Each row is a point on a tangle of strands that fork, close into loops and nearly touch. The rows are in no order.
In the rows, 128 means zero.
Points whose rows are less than 48.7 apart are linked; no others are. Some points are linked to none.
Z605: [109 122 111  77  70 149 123 123 162 153 131 119 189 138]
Z743: [171 112 147 140 177 134 139 173 123 155 132 107 130 134]
Z76: [126 133 100 191  94 118  85  74 136 127 105 149  82 110]
Z237: [119 108 153  50 146 121 197 181  94 126 156 103 148 135]
Z850: [104 144 121 152  70 130  97  75 115 114  98 144 129 108]
Z840: [167 104 148 137 215 126 149 193 106 142 137  95 114 131]
Z857: [118 109 148  61 133 133 192 174  98 135 147 108 150 134]
Z359: [140 133 135 146 172 136 140 149 118 137 130 135 108 123]
Z677: [103 149 124 142 147 107 118 110 111  76 114 147 109 132]
Z935: [105 138 133 114 127 140 140 127 108 114 116 136 128 133]
Z969: [ 73 125 135  62 105  94 176 118  98  74 116 135 160 157]
Z427: [190 108 140 171 176 132 113 159 152 153 146 108 120 127]
Z255: [139 141 111 192 190 101 104 123 131 100 132 154  31 127]
Z707: [179 103 143 162 215 126 137 186 116 142 138 104 106 122]
Z246: [ 89 135 132 101  81 141 141 112 104 116 108 132 144 137]
Z84: [152 133 128 167 205 114 123 144 123 114 142 141  62 116]
Z211: [127 148 107 108  57 177 107 146 183 155 140 110 184 121]
Z150: [121 137  94 167  77 124  76  61 152 135 111 140 123 107]
Z625: [115 129 113 142  90 142  99  87 142 138 111 140 145 120]
Z925: [158 112 150 113 216 123 154 191  97 134 140  92 113 135]
Z279: [102 166 114 155  32 112  73  39 136 129  98 153 128  90]
Z50: [136 132 123 187 203  80 109 114 125  86 132 164  42 145]
Z535: [122 125 118 148 108 144 112 100 127 133 115 145 127 123]
Z705: [100 159 113 141  36 118  77  43 137 134  96 143 143  98]
Z590: [101 112 154  45 146  98 204 145  99  83 152 128 155 163]
Z490: [188 107 134 183 189 124 119 167 141 151 145 118  98 118]
Z697: [127 148  99 126  70 172  96 132 188 151 141 113 174 118]
Z821: [101 167 118 170  37 105  81  45 128 120  98 164 110  90]
Z576: [178 102 147 136 166 137 129 176 138 160 140  95 146 136]
Z494: [125 121 124 110  98 147 114 114 151 154 123 127 164 135]
Z254: [127 126 117 168 121 140 107 102 126 126 114 149 106 118]
Z460: [157 138 112 149 123 147  95 131 179 151 150 116 146 123]
Z288: [105 146 119 143  56 128  92  61 126 125  99 142 140 111]
Z797: [ 94 113 148  40 126 100 206 136  97  75 145 132 164 160]
Z682: [174 128 125 145 142 146 101 152 176 154 157 105 146 125]
Z636: [154 134 114 193 195 114 116 138 130 126 134 146  42 120]
Z891: [105 127 136 105 107 149 143 122 111 131 113 132 140 135]
Z465: [142 136 106 143 110 150  94 123 183 149 141 125 153 125]
Z919: [140 115 147 104 169 131 163 178 105 145 134 105 128 134]
Z438: [102 166 117 180  63 104  91  66 120 106  98 161  98  99]
Z924: [ 74 142 131  88  80 123 147 115 100  93 108 131 150 139]
Z86: [181 113 138 148 160 138 109 160 157 155 149 103 142 134]
Z156: [128 127 104 182 111 131  98  89 129 130 114 152  93 112]
Z469: [127 138 132 140 159 134 134 134 113 120 127 141 106 125]
Z524: [ 68 140 131  74  94 109 161 118 100  81 113 132 149 147]
Z169: [117 117 164  61 166  96 193 151 101  90 147 123 137 165]
Z657: [114 136 136 123 146 136 138 133 108 115 119 138 118 131]
Z578: [138 116 153  86 181 124 176 185  99 133 142  99 128 138]
Z955: [106 136 103  84  54 165 113 132 174 157 131 112 190 129]
Z142: [114 120 126 102  93 151 129 111 131 146 116 128 158 138]
Z780: [104 156 117 171  82 115  96  80 113 105 104 152 101 103]
Z496: [160 117 144 144 181 132 137 165 122 148 130 121 118 121]
Z67: [130 103 138  73  95 143 153 149 138 165 141 115 179 142]
Z351: [125 136  95 186  75 119  75  60 147 132 109 145  98 105]
Z391: [124 108 146  78 120 141 175 163 109 147 135 116 154 137]
Z917: [122 133  95 151  80 137  81  74 155 140 115 137 147 115]
Z497: [ 73 118 136  44 101  96 192 124  97  72 133 132 170 153]
Z791: [126 145  95 139  82 163  87 120 185 145 138 121 165 114]
Z943: [116 113 122  71  75 147 139 132 149 158 136 119 179 142]
Z283: [146 132 136 162 214 101 124 137 117 100 147 147  62 133]
Z225: [128 109 141  90 110 143 150 145 126 159 129 121 157 143]
Z414: [148 129 135 171 220  86 123 129 119  86 144 157  52 143]
Z930: [186 110 136 179 210 124 134 178 124 145 141 109  92 118]
Z145: [148 116 161  94 211 112 167 181  98 123 148  93 114 142]
Z396: [137 120 149 109 158 139 156 164 113 147 130 115 134 135]

A fork is a point with three links, a tip a point with one. Leave the first point through the second and follow the links. Name the first fork or tip that comes.
Z840 / Z707: Z86
Z524 / Z969: Z169
Z469 / Z657: Z891
Z67 / Z225: Z237
Z145 / Z578: Z396

How many points has the smallest loop of links through each point below? Write 0 if it is on no loop.
Z279: 7
Z255: 6
Z917: 8

Name the points in between on the shortest way along the links from the first point to the second, in order.
Z576 / Z490: Z86, Z427
Z697 / Z460: Z791, Z465
Z396 / Z840: Z919, Z578, Z145, Z925
Z943 / Z697: Z605, Z955, Z211
